Points on a hilly landscape, in no order, each with its height.
From any point a ball rolls to the lowest of the 2 points nearest to it. It stops when none of these is lower. Distance is the straight distance between rows; heights are no part of it.
Q_888 height 538: [ 18  21 -22  -3   5 -23  12  16  -3   8  -9 -22 -36  -1  21   1  24  28
   8 -17]
Q_841 height 304: [ 6 -5 14 -5 14 13 13  6 19 24  6 23 12 51 -1  7 -6 -4 -3  4]
Q_582 height 705: [  8  13  -7   7   9  -2  32  10   4   2  -3   3 -37  -2   9 -21  21  23
  23  -1]
Q_255 height 773: [ -1  -9  20  16   8  -1  52   0  16   7   0  -1  33 -14  16  26 -17 -12
  37   1]
Q_403 height 777: [-15 -10  32 -37  -3  26   9 -20  36 -22 -16  26  28  -8 -21  -2  27  26
  18  -7]
Q_415 height 778: [ -6 -11  -3 -11  36  14   0   0  12  11   0  18 -13  36 -11   2  28  12
  -4   6]
Q_425 height 661: [  8  26   3 -10 -53 -16   6   8  -6  17   5 -13 -11  -9  28 -15 -23   0
 -13  -5]
Q_146 height 512: [  8 -20  24  26  16  23   3  -3  20 -14  -6  18 -15  28 -14 -20  -1 -34
  29 -15]
Q_437 height 695: [ 10   7   8 -16  17   6  10  -5 -15  23  -8  26   6  13  -6  -6   5  28
 -12  51]
Q_201 height 477: [ 15 -16   6   8   1  29 -31   9  34  -4   7  31 -16  48 -18 -10  -7 -25
 -10 -14]
Q_624 height 820: [  8  -1  -7  17  11  20  -5   5  12   0   8  -9 -31  40  16  -2 -10 -29
  11 -32]
Q_808 height 693: [ 35  13  13  18   8  -9 -16  -4 -24   8 -30  -1  20   3   8   5 -45 -13
 -17  32]
Q_106 height 692: [ 21 -11  20  26  33 -11  23   5  -8  13  -7  15   8   5  18  34  -4 -16
  19  29]
Q_503 height 664: [ 24   7  -9   6  12   4 -34  16 -27 -37  -1   0 -17 -15  12  -2 -39 -11
 -17  35]
Q_82 height 714: [  4   7  -8   4  14   9   3   3  -6  -5  -1   6 -35   2   2 -16  12  12
   8  15]
Q_123 height 701: [ 41  12   3  42  -4 -33  15   3 -26  -6 -34  -2  24 -25  -9   0 -16  -3
   3  19]
Q_664 height 753: [ 31  16   6  32 -13   3  15   5 -14  -9  -9  -5 -20 -11  13 -23 -32 -21
  21  14]
Q_496 height 566: [-21 -10  -6  -1   3  12 -21  -4  -7 -10  13   6 -18  -6 -11  -9  12  -4
  -9  10]
Q_787 height 656: [-30  -8  32 -20 -40   6  -4  -5  19 -13  14  16   8 -13 -11 -23  -3 -10
  -2 -13]
Q_599 height 327: [-1 -8 30  4 24  5 45  6 27  9  1 29  9 29 12 12  0 -5 23  7]
Q_525 height 479: [-13  -7  -8 -13  18   2   3   0  17  22  11  -5   3  36   8  16  17   8
  -2 -25]
Q_507 height 713: [ -5  17  13 -38 -20   1  19  -3   4  31  -1  13  22  16  13  -9 -13  31
 -15  19]
Q_791 height 618: [-19   5  31   6 -52  -6  21   3  18 -14  18   5  -9 -24  -4 -34 -22 -27
  14 -17]
Q_7 height 838: [ -2   8  23  -6  -6  10  17   4  16   4  -1  21 -26  28   9 -29   1   0
   8   0]
Q_932 height 684: [-29  -1  15 -31   4  16  25 -12  37   8  -2  11  44  15  -2  23   7  19
  -1 -12]
Q_35 height 699: [ 25   1   6  39   7 -39   5  -1 -21   7 -33  -4  38 -27  -8  19 -17  -5
  -3  15]
Q_723 height 735: [  0   2   5 -12  18 -11  29   5   6  20   2   4  16   0  14  23   8  23
   7  11]
Q_628 height 755: [ -1  -5  15  15  11  -1  34  -6   9  11   3  -6  18   2   9   5 -15 -13
  30 -10]
Q_937 height 425: [ -2  -4 -11  -7 -29   3  25  -3 -17 -10   2  13  29 -34 -25 -19  13  31
   5  29]
Q_714 height 718: [-12  -5  16   4 -35   4  26   1   3 -27  10  27  11 -38 -30 -34   9  13
  14  17]
Q_733 height 807: [-30  -8 -10 -15   0   4   5  -1  27   7  12 -15  -7  16  13   3  25   9
  15 -54]
Q_889 height 491: [ 14  -7 -23  -2  24 -18  12   1 -22   6 -14  -6  23 -30 -23  18  32  28
   2  24]
Q_704 height 797: [  4  14 -17 -12  11  -1 -36  24  -6 -33  28 -16 -42   6  22  12 -24 -17
 -31  -6]
Q_241 height 381: [  8 -12 -18  16  10   7 -47 -14 -26   0  -5 -27  17  -6  -5  17 -23 -28
  -9   1]
Q_245 height 660: [-30 -17  15 -14   7  21  11 -23  37 -15  -8  -2  38  -7 -18  10  14   3
  25 -38]
Q_574 height 712: [-19  15  16 -31  -4  12  43  -3  35   3  -9  17  20   2   4   1  13  43
   6   2]
Q_161 height 377: [  3  15  21 -21 -17  -1  27   4  15  32   0   8   7  33  20 -11 -22   2
   0  -2]
Q_807 height 839: [ 35   8  -1  18  24  17   0  12   0  -8  -6  -4 -25  40  19   0 -28 -24
   8   1]
Q_202 height 690: [  3  -3   3  16  30   4  31  -1   6  -4  -4  10 -22  -3  -9 -18  25  14
  35   5]
Q_758 height 715: [ -1 -22   1  31  32  27 -11 -13 -12 -22  -5  15  -5 -10 -31 -19   1 -20
  22  30]
Q_864 height 514: [ 10  -7 -34  -5  25  -8   6   4 -21   2  -9  -6  -2 -27 -23   1  44  27
   0  23]
Q_394 height 731: [ -2 -14  27  10   3  20   5 -13  -7  -9  -2  32  11  -7 -29 -32  -5  -2
  16  38]
Q_762 height 779: [-18   5  -6 -14   5  10 -13   8   9  -5  12   9 -45  20   9 -10  21   7
 -12  -4]
Q_254 height 669: [ 23  10  -3  14  11  17 -10   8 -21 -29  -1  10 -28 -11   5 -19 -25  -8
  -1  42]
Q_275 height 789: [ -1  -1 -16 -10  18  21 -32  23   8 -32  19   8 -49  31   9   1  -7 -13
 -24   2]
Q_952 height 810: [  9  13 -10   6   1  10  -6   9   3  -5   5 -17 -42  26  32  -6 -10 -19
   6 -24]
Q_515 height 694: [-15 -15  28   2  -9  12 -23  -2  17 -26  15  16 -21   9 -16 -14   6 -35
  -1 -18]
Q_715 height 359: [  6 -17 -18  10  27   6 -42 -19 -24  14  -5 -23  30  10 -17  30  -9 -23
 -12   4]
Q_752 height 657: [ 17  -3   2  12  14  -1  -5 -11 -24  11 -11  -1  18 -11 -12  -1 -13  -1
   5  32]
Q_301 height 654: [ 26  13  -1  -5   4  -1 -28   0 -20   7 -16  -4  -4  20  17   5 -30  -4
 -26  22]
Q_57 height 596: [  8   0 -16  -7  49 -21   1   9  -2  21 -11  -9 -16  10  16  37  30  18
  -5   3]
Q_611 height 666: [ 19  -3  -2  16  23  -9  22  -5 -16   9  -8   2  14 -19 -14   3   6  14
  20  27]
Q_520 height 771: [-12 -11 -13 -17  18  14 -19  -1   7   7   8   5 -22  33  -1  -1  24   7
 -15  -8]
Q_475 height 848: [ -5   5  11  -6  -7  14  -7   2   2   1   6  17 -24  26   6 -21  -7  -5
  -7  14]
Q_435 height 442: [ 11  -4 -17  13  25 -30 -29  -7 -16  16 -23 -25  19 -10   3  30   1   0
 -18  -7]
Q_523 height 799: [-26  -5   3 -22  14   7  20   0  41   3   1  -3  -6  23   8   3  30  17
  17 -46]
Q_862 height 152: [ 31  12   4  27   9 -28  14   4 -12  12 -21 -11   8 -15  11  13 -10  -2
   9   3]
Q_757 height 803: [  8   6 -21   2  11  12 -30  14  -2 -21  14 -20 -43  19  26   5 -15 -21
  -7 -17]
Q_419 height 766: [-14  -2  31 -21 -11  20  26 -17  32 -14 -14  23  30 -12 -13 -15   3  21
  21  -4]
Q_718 height 397: [ 11  -4 -25  20  -7   2   5   8 -37 -33   6  10 -10 -43 -37 -12  19  -2
  -3  46]
Q_590 height 677: [ 30  -8  12  30  43  -1   7   3 -11   6 -10   5   3  19  10  33 -14 -28
  10  24]
Q_761 height 632: [-17  30  -1 -20 -16  -5 -12  17   8  -8  29  -2 -52  14  21  -2  -4  -4
 -35 -10]
Q_771 height 758: [ 27  12   4  35  -8   2   8   0  -8  -5  -5 -19 -19  -7  19 -15 -37 -38
  26  -8]
Q_976 height 764: [  8   7  -6  29 -19   6 -11   1 -10 -18  11 -25 -21 -18  13  -8 -31 -39
  11 -13]
Q_857 height 549: [ -7   3 -10   8 -11   5 -13   1 -13 -10  16  -6 -19 -16   0 -10  -4  -9
  -1   5]
Q_887 height 579: [-21  -5  12 -10   6  14 -27   3   8 -24  19  21 -30   8 -17  -9   9 -17
 -23  13]
Q_252 height 667: [-28  -8   8 -30  -2  17  11 -10  41  16   7   4  52  31   0  36  -3   7
 -10 -25]
Q_41 height 793: [-11  12  -8 -11   8  11 -30  17   1 -30  30  -1 -41  16   8   4 -16 -22
 -35   2]
Q_467 height 709: [-14 -18  20   4 -19  20 -11 -25 -10  10   3   9  54  -3 -23 -15 -36 -22
   6  18]
Q_893 height 751: [-26   7  16   3 -23 -10   2   6   5 -28  30   9 -16 -35 -35 -17  11  -6
 -13  -3]
Q_321 height 571: [-12   3   5 -26 -12   4  -1  -4   9  28   9  -3  12  25  12   1  -5  11
 -10 -11]
Q_204 height 747: [ -1   6  -2 -15  23  -8  30   8   6  19   1   6  -6   4   8   5  25  36
  10  10]
Q_579 height 702: [  9  16   7 -28   1  -6   7   0 -10  32  -6  14   5  17  10  -3  -1  34
 -19  34]
Q_812 height 367: [  7   2 -41   7  -9 -18 -23  11 -27 -25   3 -22 -17 -41 -13  11  22   2
 -22   3]
Q_870 height 818: [-30  -3  -4 -16 -13   7  11  -9  27   7   8 -19  17   3  12   0   3   7
  14 -48]
Q_114 height 547: [ -4   6  -4 -12 -11   6 -11   1   2  19  10  -7 -14  29  16  -4  -7  -6
 -10 -17]
Q_766 height 811: [-29 -10   0  -8 -21   5   6  -8  23  -6  11  -7   7 -12   0 -13   9   3
  19 -40]
Q_535 height 798: [ 16  21 -21 -17 -29 -34   8  14 -15  14 -13 -13   2 -15  11   1  20  43
 -21  -1]
Q_833 height 815: [ 26   8 -37  25  15 -38  -1  14 -17 -14 -33 -25 -12 -22  -1  11  29  18
  -9 -13]
Q_867 height 683: [  5  -9   3  21  24 -41 -16   5  -4  21 -26  -6  25   6  25  50  -6 -11
 -24  -1]
Q_492 height 278: [13  5 31 14 22  0 49  7 13 14  0 20 -6 23 16 -1 -9 -8 29 15]
Q_639 height 228: [ 19   8  17  12  22  -1  24   2  -4  16  -4  12  -5  19   9   0 -13  -3
  14  24]
Q_755 height 754: [-18 -10  29 -20 -20  19  12 -18  16 -16  -9  29  36 -22 -24 -25   3  20
  11  15]
Q_656 height 629: [-20  -7  -7   3  -8  11  30 -14  16 -15  -1  -8  32 -31 -17  -4  13  21
  30 -23]
Q_806 height 614: [ 18  14  -5  -1  39 -34   0  14  -1  20 -24  -2 -17  12  26  34  17  20
 -20  11]
Q_167 height 819: [ 19  22   4   9  -7  10   7  13   4  -1   1  -3 -44  27  32 -20 -23 -16
   7  -6]
Q_292 height 461: [ 10  -8  -2   2   4  23 -18   5  17  13  10  19  -8  53  -7  -6 -13 -16
 -12  -2]
Q_999 height 827: [ 22  16 -32  -2 -21 -37 -10  16 -22  -7 -22 -13 -11 -23   4   2  24  28
 -28   0]
Q_42 height 743: [  0 -17  -9  11  35 -30   2   5   3  16  -5 -20   7  -2  26  57  18  -3
   9 -23]
Q_580 height 648: [ -3  27   0 -14 -38  -8   0  14   2   9  15 -10 -37   5  32 -14 -14  -2
 -13 -11]
Q_495 height 671: [  6  21   1  -4 -54 -14  -5   6 -19   6  14  -3  -4 -21   7 -11 -26  -4
 -26  12]
Q_691 height 272: [ 14  -6  15   2  14  18   1   0   6  23   4  30  15  53 -12   2 -17 -11
 -12  25]
Q_802 height 639: [-20  29   1 -14 -28 -10   4  17   8  -3  26  -2 -53   0  22 -16   5   4
 -18 -14]
Q_267 height 582: [-29 -12 -15  -6 -24   1   7  -3   7 -19  17  -4   8 -39 -18 -12  29  16
  15 -22]
Q_638 height 644: [-20 -10  -4 -26   7   4   7  -4  21  28  13  -7  43  28  10  43   0   6
  -9 -21]
Q_805 height 719: [ -5  -8   8   2 -21   5  -6 -20 -16  19   3  -9  44  -5  -8  -5 -33 -16
   4   7]
Q_517 height 792: [-16  -4   3  -8  31   1  30   5  28   7   3   2 -10  21  10  10  31  17
  23 -27]
Q_799 height 537: [  5 -14  31  30  13  15  26  -8  13 -14  -7  14  -9   7  -9 -30  -4 -27
  48 -13]
Q_473 height 772: [ 16  26   1  11 -17  -3 -13  16 -20 -30  18  -6 -28 -18  13  -6 -44 -22
 -17  18]
Q_234 height 650: [-41  -4   4  -9 -44  -6 -10  -9   5 -10  33  -9  16 -35 -20  -4  -3 -10
 -10 -22]
Q_951 height 679: [ 10  -2   8  22  27  -3  41   0  -1   2  -2   5  -3 -13  -4  -1  11  11
  35  15]
Q_634 height 804: [-10   0   3   8  -8  -3  42  -9  18   6  -2 -21  50 -30  14  45 -14  -7
  27 -19]
Q_737 height 239: [ 34  18 -23  26 -34 -32   2  17 -32 -31 -22 -10  -9 -25   1  -8   3   1
 -17   3]
Q_795 height 189: [ 33  17  12  20   8  -9  19   2 -14   9 -16  -1  -5   0  10  -3 -19  -1
  15  20]
Q_476 height 785: [ -7   1  -2  -8  14  19 -18  18  19 -27  14  21 -59  35   5 -11  15 -10
 -15  -6]
Q_51 height 752: [-22 -26  -9 -18  13  17 -23  -9  17  14   9   4  18  33 -18  10  23   2
  -9 -23]
Q_300 height 513: [-20 -10 -29  -9   6   6 -38  -3  -3   3  18 -28 -21   9   6  16  17  -8
 -14 -32]
Q_45 height 492: [ 12 -17  19  19  -4  25 -17   3  24 -14   4  21 -21  38 -12 -16  -9 -42
   9 -18]
Q_487 height 478: [-18  -3 -31  -5  -1  -1 -33  -5 -11  -3  16 -25 -20 -16   3  10  15  -3
 -16 -14]
Q_832 height 396: [ 12 -13 -17  10  39 -11 -41  -7 -18  13 -18 -24  20  11   0  43  -4 -17
 -20  -4]
Q_191 height 775: [ -3  18 -16 -29 -18 -18  14   6   1  23  -1 -14   5  -7  18   4  17  41
  -7 -13]
Q_263 height 696: [ 30   6  18  31  15 -29  -6  -3 -18  13 -34   1  31  -7   6  19 -35 -16
 -10  27]
Q_328 height 643: [  1  -4  -2  -8   2 -28 -20  -8  -5  33  -9 -27  41   7  17  41 -14  -5
 -18 -21]
Q_61 height 595: [-10   6  -2 -30 -10  -8   5  -6  11  32   2 -21  31  14  21  19 -11  15
  -7 -21]
Q_266 height 668: [-42  -7  24 -20 -45   3 -15 -12  11 -11  20   7  30 -27 -22 -11  -9  -9
 -13  -9]
Q_230 height 570: [ -4   1  10  21 -12  13  -1  -4 -10 -10   9   9 -17  -8  -5 -23 -17 -22
  12  10]
Q_739 height 686: [ 30  13   3  19 -22  -5 -14  -2 -34  -6 -14   1  10 -21   0 -13 -40 -12
 -13  35]
Q_258 height 722: [-17 -28  14  -6   3  14 -13  -8  28 -14   7   5  -4  16 -12  -4  26 -16
  21 -43]
Q_186 height 416: [  0 -12 -21  23  11  10   4  -2 -23 -21   3   3 -13 -37 -30 -17  20  -1
  15  24]
Q_445 height 345: [-6 -3 17 -7 16  6 27  6 26 17  4 17  7 37  8  8  4  3 14 -8]
Q_498 height 509: [  2  12 -17   1  -4 -10   7   5   0  11   2 -21 -32   2  22  -2  13  10
  11 -27]
Q_675 height 631: [ 21   9  -9  12  34 -31  -7   7 -12  12 -31  -7  -2  -5  11  27   7  15
 -18  11]
Q_450 height 288: [ 25   3 -39  23 -21 -31  -8  13 -38 -38 -18 -20  -9 -37 -11   4  23   0
 -19  -1]
Q_74 height 619: [ -8  -2   2 -29   1 -15   0  -2   7  35   3 -18  42  23  22  45 -12   4
 -17 -17]
Q_815 height 682: [  4  -8   9   3  23  25  -8  -7 -12  -6  -5  31 -12  12 -22 -21   0   0
   0  45]
Q_387 height 306: [ -7   3 -20  -5 -35 -16 -22  -2 -16   9  11 -28   8 -26   6   6  -5   1
 -15 -18]
Q_591 height 432: [  0 -14 -14  12  29  12  -2  -9 -21  -5  -4   4  -3 -22 -29  -9  17   3
  14  32]
Q_391 height 687: [  7  -5  19  -2  30  14  16  -6 -11  11  -6  34   5  15 -17 -11   1  14
   2  53]
Q_228 height 707: [  3 -21  -1  25  46  27  -4  -7   0 -17  -6  12 -20  13 -21 -10  11 -19
  25   9]
Q_86 height 721: [  0  -7   5  -4  15 -17  19  -5  -5  19  -5  -1  40 -17   6  36   1  15
   7  18]
Q_697 height 786: [-10 -13  -2  -6  40   9   9   5  24   5   3  10 -21  35  -3   5  36  11
  12 -20]
Q_943 height 774: [-31 -15  10 -16 -10   6 -10  -5   6 -16  12  22  -5 -25 -27 -19  25  11
  -5  11]
Q_390 height 630: [-33  -9 -17  -1 -45  -3   4  -5   6 -11  23 -26  23 -36  -8  -4   0   0
   7 -39]
Q_957 height 471: [ 10  -3 -14  -4  11 -15  32   2 -15   4  -9   1  39 -32 -18  19  22  37
   8  24]
Q_549 height 248: [ 17   1  18   1   3  26  -7   2   3  10  -1  36   0  49  -8 -18 -23 -14
 -12  34]
Q_642 height 724: [ 15  15 -16  -6  15   7  -8  12  -9  -6  -2   1 -47   7  16  -8   8  14
 -10  19]
Q_556 height 636: [-26   4  30 -15 -54  -1  15   1  24 -13  15   7   4 -23  -2 -28 -12  -9
   5 -18]
Q_629 height 830: [ 23  -1  -3  20  20  26  -5  13  13  -6   4  11 -28  52   5  -6 -17 -26
   6  -7]
Q_240 height 597: [-32 -16   1 -18 -27  14  -8 -16  23  12  11 -20  39  13   0   5 -16 -19
   4 -49]
Q_635 height 346: [ 20   8 -24  18  -5 -15 -34  13 -24 -32  -5 -20 -17 -31   9   8 -21 -13
 -21   2]
Q_407 height 782: [-26 -17  14  -9  -7   9  -1  -8  15 -17   6  14  -1 -18 -17 -19  21   4
  15 -10]
Q_383 height 681: [ 19  14  -1  11 -35  -8  -1   1 -25  -1  -1  -7   2 -20   6 -14 -24  -6
  -5  16]
Q_436 height 548: [-18 -13 -20  -1  -7   7 -33 -14  -9  11  13 -31   6   3   3  11  -2 -17
  -5 -28]
Q_759 height 556: [-28 -17 -25  -7  -5   1   1   2  -2 -21  17   6  -6 -43 -30 -11  43  16
   0   2]
Q_246 height 663: [  6   4   4  13   4 -45  -6   3   3  26 -21 -18  28   0  30  40 -15  -8
 -16 -21]
Q_987 height 368: [ 17   2 -18  16  -4  -9 -39  -6 -24  -7 -13 -25   4 -18   5  10 -20 -16
 -14   0]
Q_393 height 569: [ 15  11 -25  -7  31 -22   3   9  -3  13 -14 -17 -28  -3  13  16  34  27
  -4  -5]
Q_609 height 400: [  4   1 -19  -6 -38 -10  27   7 -35 -20  10  15  12 -32 -29 -18  26  25
  -3  36]
Q_336 height 221: [ 23  20  -4   3 -23 -34  -4   5 -12  17 -23 -16   3 -11  19  -1 -12  14
 -15  -7]
Q_984 height 433: [-10  -5 -37   1  -2  -4 -18   5 -15 -11  14 -18 -24 -31 -10   4  28   5
  -9  -2]
Q_411 height 411: [ 16   9  17 -12 -12   5  18  11  18  35   4  10   3  58  17  -3 -27 -15
  -7  -4]
Q_728 height 734: [ 32  26  -5   6   5  -4  13  14  -8  -3 -12  -1 -44   2  23 -16  -5  15
   5  15]
Q_499 height 561: [ -1  -7  17  23   6  12  17  -7   3 -10  -1  13  -9  -5  -8 -28  -2 -10
  32   4]
Q_402 height 447: [-17  -8 -16 -13  31  -7   9   1  17  17  10 -23  -4  17  15  31  29  12
  12 -37]
Q_353 height 589: [-28  16  12 -20  -3   2 -20   6   8 -18  29  13 -34   1 -15  -7   6  -5
 -41   9]
Q_184 height 732: [-13 -29  20 -27  -6  18 -24 -11  30 -11   6  17  14  19 -20  -1  22  -4
   5 -30]
Q_749 height 737: [-26   0   7  -5 -44  -8  19   5   0 -27  26  13   7 -43 -32 -20  15   9
  -4   4]
Q_319 height 770: [  9  17  -5  22 -18  -3 -19  12 -16 -32  20 -23 -23 -26   9   0 -40 -36
 -11  -1]
Q_645 height 725: [-13   4  25 -28   2  11  26  -3  23   6  -7  26  12  16  -1 -15   9  31
   6   4]
Q_519 height 710: [-20 -17   3   8  -2  10  -9  -2  24 -13  12  -6 -26  15   4 -10  15 -25
  17 -49]
Q_552 height 703: [-22 -28  24  -6 -11  23 -14 -24   4   0   1  19  52   4 -30 -11 -19 -16
   6   8]
Q_452 height 504: [ -3 -24 -20  23  26  22 -35 -16 -13  -5   8 -20   9  11 -18  12  -7 -39
   9 -13]
Q_374 height 760: [-15 -24 -12  -9  13  19 -34  -4  16   2  11  10  -9  36 -18   2  24 -10
  -9 -20]
Q_587 height 659: [ 19  11 -15  -6   5   1 -42   9 -27 -15  -5  -7 -14  -1  15   4 -28  -5
 -29  23]
Q_379 height 185: [ 35  18  -7  21 -13 -27   8   8 -17   1 -24 -14  -2 -17  10  -5 -10   5
   1  -1]
Q_734 height 680: [-19  -9  35   4 -18   8  -9  -4   8 -23  13  23 -12 -16 -21 -21   2 -23
   6   3]
Q_149 height 378: [ 17  -5 -30   4 -15  -7  16   6 -41 -23  -1   8   6 -35 -35 -11  33  19
  -5  40]
Q_10 height 535: [-10 -13 -31  -5   9   2  -3   1 -19  -7   5   4  -7 -34 -28  -9  40  21
  -2  24]
Q_958 height 456: [ 15  19 -30 -18   0 -16 -30  15 -14  -3 -10 -16 -35  -8  21   8  11  19
 -33   3]
Q_395 height 453: [  5 -13 -15   9  34   7 -11 -10 -17   6  -3 -10   4  -9 -13  10  12   2
   7  12]
Q_594 height 488: [  9  11 -18 -11 -10 -12 -25   3 -19   7  -6 -11 -15 -10  12   2   0  15
 -26  11]
Q_878 height 607: [-25  -6 -21  -4 -35   7  21  -8   7 -17  10 -17  30 -39 -15  -6  15  17
  19 -29]
Q_924 height 698: [-26  10  15 -45  -7  15  22 -10  34  10  -6  16  35  19   2   8   7  36
 -13  -1]
Q_916 height 689: [ 39  22  16  23 -16 -20  -4   1 -24   7 -31   0  10  -7  12 -12 -47  -9
 -11  30]
Q_333 height 481: [ -4 -17 -20  17  22  15 -27 -15 -17 -10   4 -17  -3 -11 -15   5   2 -19
  11  -1]
Q_29 height 831: [-10   4 -10 -14 -17  -3  16  -7   6  14   4 -24  36 -18   6  10  -3  17
  11 -24]
Q_741 height 706: [ 12 -18  13  15  24 -19  19  -1  -8  14  -8  11  30 -14  16  44  -4  -4
  16  29]
Q_905 height 577: [-28 -25  -7   3 -13  12 -25 -16   6  11  16 -26  23  13  -6   8 -10 -31
   8 -47]
Q_23 height 700: [  6  -6   7  18  46  16  17  -3   0  -4  -8  14 -23  12  -7 -11  17  -1
  26  16]
Q_310 height 415: [ 16  22 -30  -1  -8 -31 -38  14 -12  -9 -26 -21 -19 -10  22   7  -4  16
 -43  -6]
Q_293 height 817: [ -1  11  -8  -1 -17 -10  39  -5  15   8  -2 -31  44 -29  10  28  -8   9
  21 -30]
Q_601 height 599: [-41   5   4 -30  -8  -1 -34   2  10  -6  34   7 -22   2 -14   2  17  -3
 -46  -5]
Q_851 height 697: [-14 -11  29  13 -28   7   7  -4   2 -25  10  21   2 -32 -26 -32  -4 -12
  17  10]
Q_706 height 375: [ 21  15 -30  21 -18 -30 -29  11 -20 -18 -22 -24 -11 -28  10   4  -7   2
 -27 -12]
Q_98 height 264: [ 12   7 -17   1 -33 -26 -12  -1 -21   8  -8 -21  18 -25   2   3  -3  11
 -11  -8]
Q_462 height 449: [  0   0 -14 -10  -8   3  35  -6 -10  -6  -3   5  44 -31 -27   0  14  39
  10  24]
Q_825 height 273: [ 21  14  18  -4  -5  15   3   4  -7  17  -4  21  -8  42   9 -18 -30  -5
 -14  31]
Q_606 height 301: [ 15  17  19 -10 -24   4   6   2  -8  23  -4   5  -4  23  19 -18 -35  -8
  -7  20]
Q_431 height 213: [ 40  24 -15  31 -25 -32   7  18 -20 -18 -30 -13 -19 -19  17 -11 -13   0
  -7  -7]
Q_969 height 338: [ 10  20  11 -17 -10  -2  14   4   0  26  -3   6 -15  30  22 -12  -8  11
  -6   9]
Q_190 height 594: [-11   3  15  10 -31   3  14  -3   3  -2   9   3  -4 -13  -1 -28 -14 -13
  17  -7]
Q_907 height 742: [-17 -21   9 -20   6  17  -7  -9  25  10   3  15  28  32 -17   4  10   3
   1 -19]
Q_178 height 826: [ 12  12  13   7   1  17  11  15  15  -7   0  17 -47  41  19 -26  -9 -16
   8  -4]
Q_330 height 796: [-19  -8  22 -11 -15   8  15  -5  31 -13   0  11  -4  -1   1 -22  16   5
  26 -31]
Q_116 height 691: [-26 -21  23  -9  -1  26   1 -28  18   2  -1   9  70   3 -28   9 -19  -9
  10  -4]
Q_856 height 676: [-31 -22  13  -6  -4  21  -4 -24  16  -4   1  -3  46  -6 -22  -1  -2  -6
  17 -23]
Q_108 height 740: [-12 -22  35 -10  -7  21  -4 -16   5 -13  -6  36  24  -8 -30 -27   2  -2
  14  27]
Q_750 height 518: [  5   7 -16  -3   6   2 -13  -4 -10  12   1 -11 -15   9   8   1   3   5
  -6   1]
Q_993 height 675: [ 12  -1   5  14  17  25  -7   0 -14 -20   1  20 -23  15  -4 -20 -15 -13
   3  33]
Q_320 height 759: [ -6  14 -10 -29   2  -6  21   6   8  19   1  -3  -4   3  11  -2  26  45
  -2  -2]
Q_15 height 704: [-27 -14  17   4 -13   8 -24  -1  22 -24  21   0 -26   2  -7  -8   9 -35
   6 -41]
Q_78 height 480: [ -1   8 -18  -9  13 -15   1   3   4  22   2 -28 -13  10  22  17  17  17
   7 -32]
Q_422 height 790: [ 18  -2 -33  17  29 -20 -10   2 -13  -3 -17 -26 -16 -21   0  17  23   6
   8  -9]
Q_636 height 784: [-21 -13  16 -34   5  15   6 -11  25 -13  -9  25  14  -4 -18 -12  34  33
  12   0]
Q_87 height 769: [ 13  -3 -15  15  34 -21  -1   0  -6  12 -10 -26  -2  -8  10  30  16   3
  12 -14]
Q_327 height 665: [ 24  -4  10  19  29  -1  -5  -9 -20  15 -12   1  20  13  -1  21 -22 -18
   2  27]
Q_471 height 788: [ -2 -11  13  16   2  -1  36 -13   6   7   2 -11  50 -23   1  26 -24 -16
  34  -2]
Q_941 height 744: [ 40  28   0  17  -8  -3   9  18 -12 -19 -13   1 -40  -5  25 -22 -25  -2
   9  19]
Q_203 height 840: [ 20   9 -33  13 -11 -37  -8   8 -19  -2 -22 -26   1 -25   0   8  24  19
 -13 -17]
Q_831 height 723: [  2 -13   9  28  13  18   1 -16 -18  -7  -4  12  10 -16 -25 -22 -11 -14
  25  30]
Q_377 height 649: [ 24  14   2  -3  16  -4 -15  -2 -23  14 -16   4   2  10   6   4 -17   8
 -17  37]
Q_661 height 642: [ 21   9   2   4  20 -26  -6   1 -18  19 -25   4  13  -6   5  18  -3  18
 -19  32]
Q_433 height 613: [-32   5  -5 -34 -18   2 -20   2   1  12  22   6 -17  10   6  -4  14  15
 -34  -1]
Q_852 height 791: [-11 -14  19 -23  19  14   6  -6  16  -6  -9  36  -6   7 -20 -19  34  27
  10  15]
Q_121 height 711: [ 11 -17   1  15  32 -26  -4   9  -2  18 -12  -1  10  13  28  59   6 -11
  -3  -3]
Q_855 height 727: [  8   0   0   8 -13 -10  -6 -13 -15  21  -2 -23  30  -7   3   5 -27 -16
   5 -10]
Q_965 height 624: [-24  17   2 -28 -23   1 -18   9   8   6  25   4 -34  23  15  -9   2   2
 -39  -4]
Q_960 height 646: [-28  -7   4 -10  -2  25  24 -24  35 -22 -12  -3  37 -29 -21   8  23  19
  26 -27]
Q_247 height 738: [  0  -9  10  15   2   3   9 -13  -3  17   3 -15  27   3   1   2 -25 -26
  22 -11]
Q_679 height 439: [ 18   6   9   2  -8  18   0  12  18  22   5  16 -13  59   6  -8 -24 -20
 -11  -4]
Q_46 height 726: [-12  16  -1 -40 -36  -3  13  -2   4  27   3  -4  21   0  16  -6 -11  32
 -15  -2]
Q_486 height 763: [-38  -6  13 -14 -19  -2 -19  -2   5 -13  29   9  -4 -24 -27  -7  13  -4
 -19  -1]

Where does a ball stop that starts at each point below?
Q_999 -> Q_752
Q_383 -> Q_857
Q_391 -> Q_402
Q_574 -> Q_635
Q_203 -> Q_635
Q_473 -> Q_402
Q_240 -> Q_862
Q_108 -> Q_752
Q_247 -> Q_149
Q_266 -> Q_149
Q_870 -> Q_734
Q_799 -> Q_549
Q_976 -> Q_752
